Points, in no order, along strands that fork, close into loops and pass close to each other.
In the rows, 128 means zero.
Two points are linked if the straight distance between their rows is under 106. Some points are linked to none.
Kom: [119 150  97 134  89 156 123 101 143 143  84 168 110  75 161  98 156  94
  80 135]
Zet: [149 105 157 152 163 143 112 116 149 139 155  57 163 129 175  91 122 156
 106 134]
vos: [ 90 157 129 134 136 156 121 131  93 117 137 134 118  69 190 131 162 151
 109 157]
gazok: [138 114  96 176 129 152 138 139 135 126 176  98 118 162 116 152  91 136
 113 132]
Gugo: [116 166 132 130 118 181 139 148  93 132  83 167  92  97 145 123 124 118
 133 184]
Pom: [133  56 117 115 109 119 111 125 156  96 140 103 114 179  44  92 101 129
 202 113]
zom: [101 153 184 103  94 172 132  74 153 128  86 198 148  92 182 135 143 134
  98 110]
pegek: [114 152  80  98 130  69 121 128 138 130 143 150  54 166  89 140 116 137
 163 133]
lome: [129 116 142 147  80 161 115 101 178 134  77 175 139  63 172 118 145 111
  81 168]
dut: [119  68 120 122 124  77 109 114 142  92 164 110  97 176  42 156 113 145
 181 105]
Voge: [101 162 142 153  92 171 113 103 125 164 139 188 105  97 126 140 150  91
 172 185]
zeg: [114 131 102 131 106 156 116 132 131 155 160 223 106 125 157 107 124 127
 127 172]
sinom: [135 145 147  84  76 113 122 123 127  97 155  88 170 128 133 137 148 155
 109 104]
Begir: [109 126 141 116  57 151 119 124  78 135 128 148 101 130 107 128 172 108
  89 117]
bof: [151 110 155  76  85  72 128 126 121 141 150  91 151 173 134 109 169 108
  80 133]
tovu: [111 143  98 121  62 159 103  87 173 105 130 195 151  90 167 127 136  93
 156 167]
fet: [106 205 153  65  81 112 146 116 153 113 104 148 145  96 144 124 151 143
 114  95]
fufov: [143  59 103 136 109 111  99 137 148  96 169  95 184 140 100 133 104  94
 157 116]
vikal: [139  79  70 142 148 107 106 176  89 114 136 132  93 122 117 131  92 157
 142 126]
tif: [127 105  67 113 123  87 117 121 124 133 154  95 118 185  95 100 147 100
 172 138]
Defu: [158  95 129 153 137 130 114 139 164 129 164  79 123 189 124 109  71 129
 129 166]
sil: [106 139  71 149 147 136 132 140  87 127  87 153  70 122 150 115 112 128
 125 170]
fut: [108 170 107 119 109 127 122 123 112 155 153 174 127 137 117 129 147  77
 179 153]
bal: [100 167 128  96  55 130 100 115 160 115 131 172 158  95 162 133 163 117
 108 168]
geg: [139 111 109 164 198  87 112 122 137 117 119  86 139 130 111 141  81 122
 214 112]
rirol: [119 170 122  92  89 127 121 129 114 151 149 141 162 161 128 131 164  90
 127 153]
vivav: [108 130  76 125 114 139 147 120 116 114 123 190  69 186  95 160 101 121
 128 114]
bigi: [123 130 118 167 141 173 138 128 104 156 160 122 126 122 155 142 155 143
  64 128]
Fura: [151 125 128 132 223  82 115 126 157 119 106 145  76 110 121 179 131 171
 118  90]
lar: [161 104 120 101  91 139 119 150 105 133 122  90 167 173  75  72 132 137
 140 109]
Zakun: [138 161 129 107  99 149 126 141 110 118  92 135 144 116 146 125 135 145
  75 129]
zoru: [121  78 140 182 205 166 123 115 155 101 126  59 123 131 142 101  85 153
 172 173]
turas: [132 139 104 144 164 163 141 137  82 118 139 105 135 102 149 113 114 146
 153 104]
Dufis: [ 97 109 185  78  52 140 128  87 135 133  87 199 129  96 146 119 163 132
 106 117]
nub: [138  91 192 141 125 117 111 107 158 124 111  56 150 131 161 117 104 169
  69 114]
tezef: [132 118  81 109 147  83 116 150 121 126 161 183 155 182 122 164 105  99
 153 136]
Kasu: [111 149 123  92  52  91 150 116 132  98 139 115 136 126 102 103 215  97
  90 135]
rima: [163 114 112 155 173 127 107 160 142 127 106  86 182 123 114 110  85 126
 193 143]
tovos: [154  87 108 128 132 101  99 134 196 120 159 101 115 172 106  71  72 115
 175 154]
Guzir: [121  96  52 131 122 107 125 130 114 136 154 144 112 150  95 115 150  97
 142  98]
vit: [138 110 183  81  90  69 127 112 170 137 118  67 164 128 107  76 154 143
 129  78]
gok: [157 123 122  86  98  91 138 169  95 108 181 131 131 149 104 117 130  80
 143 131]
Luk: [ 59 155 173 115 136 133 149 105 149 157  86 182 128  68 144 135 153 198
 103  89]
tubu: [154 104 153 150 145 154 119 157  97 159 114 106 184 109 128 132 145 150
  99 109]
tisil: [108 135 109 155 159 217 153 115  77 122  99 167 120 117 150 141 131 128
 104 123]
vuvi: [115 113  76 125  87 139 119 152  83 118 152 129 148 122  92 124 155 111
 143  87]
Karu: [151 101 112 148 210 141 152 136 135 115 138 122 137 158 127 130  64 170
 159 103]
Tamov: [168 141 105 134 122 141 139 156 112 140 119  84 114 152  90  83 108 121
 153 101]
zitu: [138  71 165 124  74 123  99 115 172  97 134  57 170 151  97  62 139  95
 133 142]
zakib: [144  98 107 140 118 168 120 143  78 112 159 100 144 108 107 111 134 142
 159  70]
Vabud: [109 100  94 123 132  69 122 116 134  95 159 173  83 132  88 196 127 100
 144  87]
gog: [150  88 127 132 101 153 120 115 130 118 153  99 155 182  63  80 112 113
 184  89]
Zof: [136 143 118 148 124 111 128 162 103 138 128 132 119 137  98 172 104 100
 149 157]
Pomaf: [116 165 122 153 184 152 137 155 110 137 132 107 138 128 153 159 131 156
 144 203]
mafu: [109 147 105 143 174 114 129  95 172 149 119 211  71 148 137 156 107  98
 150 147]
Vevi: [148 171 140 121 149 146 146 132 113 125  90  72 142 112 159 106 139 167
  92 120]
Sir: [111 156 188 101 122  88 155 126 121 126  95  72 109  99 135 133 120 194
  97  85]
nopo: [134 102 107  82  74  91 150 131 112  79 142 101 157 168 108 108 186  91
  98 136]
sar: [148 102 155 150 133 145 124 115 106 127 183  81 136 121 180 121 129 142
  73 106]
dena: [146 152 196 112 101 133 131 130 144 172 103 191 136  86 153 128 156  88
  95 149]
ket: [114 147 172  93 115  71 111 109 143 173  94  76 153 144 139 104 156 174
 122  98]
pez: [109 115  97 167 190 106 128 108 111 122 142 124 111 157 159 195  97 128
 142 136]
veka: [ 67 190 176 114 119  82 158 122 150 158  77 145 100  81 124 142 135 175
 111 109]
Bita: [165 128 114 156 147 164 120 133 159 121 102  62 175 135 122  81  79 133
 147 136]
lupu: [113  71  98 147 114  95 106 135  96  99 166 124 108 146  73 183 113 124
 162 108]
tel: [119 161 108 169 188 132 146 117 110 153 126 148  70 111  98 167 122 102
 178 141]
diris: [135 124  88 135 172  81 107 132 149 128 133 139 134 146  83 158 114 132
 199  91]
safel: [110 142  82 129 116 119  99 133  88 123 141 112  98 113 173 122 135 135
 125 172]
vano: [130 158 105 142  67 143 137 126 129 141  94 139  87 115 129 122 139  70
  90 158]
tak: [129 135 149 158 169 152 152 147 109 141 141 182 103  83 167 149 128  74
 117 160]
kevuk: [137 139  63 116  99 119 133 137 126  80 156 132 141 137 149 143 108  91
 117 116]
zolez: [163 100 122 139 174 105 143 149 127 126 127 123 111 179  97 154  62 126
 142 103]
poni: [152  72 169 144 176 109 119 121 165 106 123 117  93 161  86 138  50 149
 172 106]
Begem: [141  59 101 162 130 118 111 143 103 109 127  79  98 138 114 108  75 143
 139 125]
pok: [157 129 193 134 153 126 153 171 115 148 117 119 165  88 144 151 137 147
  70 117]
Tib: [106 135  94 130 144 106 106 117 145 151 132 212 122 174 110 183 123 102
 149 161]
Buke: [167 176 164 128 125 114 122 141 165 173 133  71 170 137 149 122 140 135
 105 146]
dil: [121 130 158 156 177 183 156 129 120 144 150  83 141 114 151 138 176 183
  81 145]
zuga: [113 184 165  98 103 140 140 118 158 126  77 174 147  94 168 136 131 160
  64 132]
Vik: [149 149 162 146 137 130 130 165 115 153 128 154 151  70 143 146 152  90
  89 145]
Nis: [153  85 146 185 187 157 114 140 119 157 147  90 162 129 138 111 132 141
 135 135]
kofe: [145  81 170  77  81  75 117 129 157 123 150  68 180 170 110  71 169 119
 109 124]
Movu: [110 145  84 143 148 145 136 137 101  97 129 184 114  92 133 159 103 114
 164 117]
kub: [148 173 127 104 111 120 124 121 136 148 152  81 153 181 141 110 132 118
 132 148]
zutok: [143 123 136 138  39 191 123  91 179 121 111 183 131 107 156 120 125 121
 115 184]
Totu: [113 159 176 108 178 117 175 133 119 140  86  87 108  89 158 114 152 184
  79 113]
Tor: [156  93 115 149 113 117  93 167 119 117 163 113 185 124 115 160 105 128
 120 143]
mur: [123  92 142 173 224 147 162 136 123 107 143  69 116 131 122 152 105 149
 166 172]
firi: [102 139  75  81  92 116 150 124 113  78 174 154 115 188 105 119 154  97
 143 160]
Sepur: [102 105 155 111  36 152 112 109 117 130 125 189 116  90 123 124 174  94
 115 142]
vume: [151  85 191 124 100 135  83 108 141 113 101  56 156 146 142  83 107 127
 122 141]
vinep: [157 117 122 116 136 139 101 169  97 168 146 147 184 134 129 110 151 145
 121 120]
lol: [135 124  81 113 139  88 129 111 142 132 139  98  71 198  98 111  94 122
 178 118]
gona: [ 87 152 136 131  98 147 127  99 146 170  83 137 106  84 143 110 179 145
  67 114]
deg: [ 90 137 158  82  83 105 104 120 138 132 146 163 152 107 174 145 178 145
  73 134]
kapas: [ 97 158 173 143 139 176 154 112 137 139  73 141  96  70 170 126 168 132
  85 191]
mub: [116 170 142 134 158 197 176 119  83 109  87 115 112 102 162 119 154 146
  87 109]
Gabu: [117 140 113 140 123 194 135 109  93 158 117 192 123 151 124 130 130 105
 120 106]
Tet: [145 149 145 160 143 127 131 148 101 137 137  69 126 125 141 149 117 117
 135 164]
gemiv: [143 125 109 115 119 123 125 121 114  73 173  87 134 154 129 106  79 124
 187 104]
Fum: [114 148  69  98  74 146 158 114 147  91 156 166 116 163 128 116 134  74
 106 135]
Gil: [100 150 148 105  88 101 117 117 124 160  74 145 123  64 126 111 185 133
  93  75]
mel: [118 135 164 160 127 202 150 125 123 144  93 181 103  80 160 140 144 129
 127 215]
vedi: [139 145  94 154 162 143 154 138 135 140 142 153 101 189 108 161  84 137
 119 121]
difal: [117 164 180 112 173 165 145 117  94 165 103 162 151 111 167 128 165 142
 107 145]
zum: [106 137  72 147  96 138 138 117 129 124  91 173  60 107 119 120 120  84
 146 150]
pid: [139 173 167  49  73 113 153 141 133 122 110 152 152 139 113 114 164 118
  95  91]
bosi: [108 144 117 132 206 101 125  91 147 125 105 189  59 137 133 183 120 158
 132 114]
tavag: [137 124  97 147 219 171 166 152 105 111 146 148 138 119 141 130 106 159
 155 116]
tonov: [143  36 139 154 161 132 108 134 136 101 132 116  96 163 107  91  53 132
 167 108]
pim: [115 187 172 116 125  96 123 116 144 189 112 111 152 125 141 133 168 155
  92 114]
Fina: [155  91 142 130 104 125 126 121  96 109 172  81 119 160 144 126 111  97
 103 111]
kovu: [114 182 193 136 174 171 173 140 120 140 101 136 134  70 143 143 174 134
 103 161]
fofo: [171 135 184  97 103 124 128 136 171 131 148  78 172 135 126  66 119 126
 134  89]
punob: [ 81 149 157 120 128  65 167 133 171 163  97 103 122 111 120 136 108 191
 104  76]
kan: [109 145 101 163 232 134 152 119 130 127 125  96 111 148 138 179 111 145
 169 169]
nol: [148  76  81 146 140  79 108 135 162 136 161 123 164 167  85 141 100 114
 174  99]
rin: [135 153  89 136  99 153 139 153 123  96 150 169 124  85 136 138 112  99
 114 139]
kip: [114 111  91 135 153  94 126 143 131 104 119 206  78 109 104 188  97 111
 143 117]
bik: [136  91 133 131 102 132  87 116 121 104 149  75 187 119 125 103 131 131
 158  88]
muk: [120 103  91 131 196 107 124 154  83 108  97 153  89 126 112 158  96 170
 169 114]
zikim: [184 152 195 116 155 119 149 150 145 137 139  79 153  97 150  81 123 140
 112  85]
lik: [116 166 166 113  94 117 113 107 122 172 125 129 177 120 131 157 184  93
 109 114]
Fedi: [164 124 131 119 204  72 104 122 157 111  93 124 117 113  89 167 116 168
 176  78]

How many points has the smallest loop of links through each point below? Write none if it is on no loop.
fet -> none
rin -> none
fofo -> none
kub -> 5
zum -> none

A tip is a point with one link. Name the tips that can be reached along the links from each point below, in the order of the rows.
dut -> Tamov, firi
Sir -> Begir, Luk, Gabu, pid
sil -> vos, deg, Gil, difal
mur -> zoru, Zof, pez
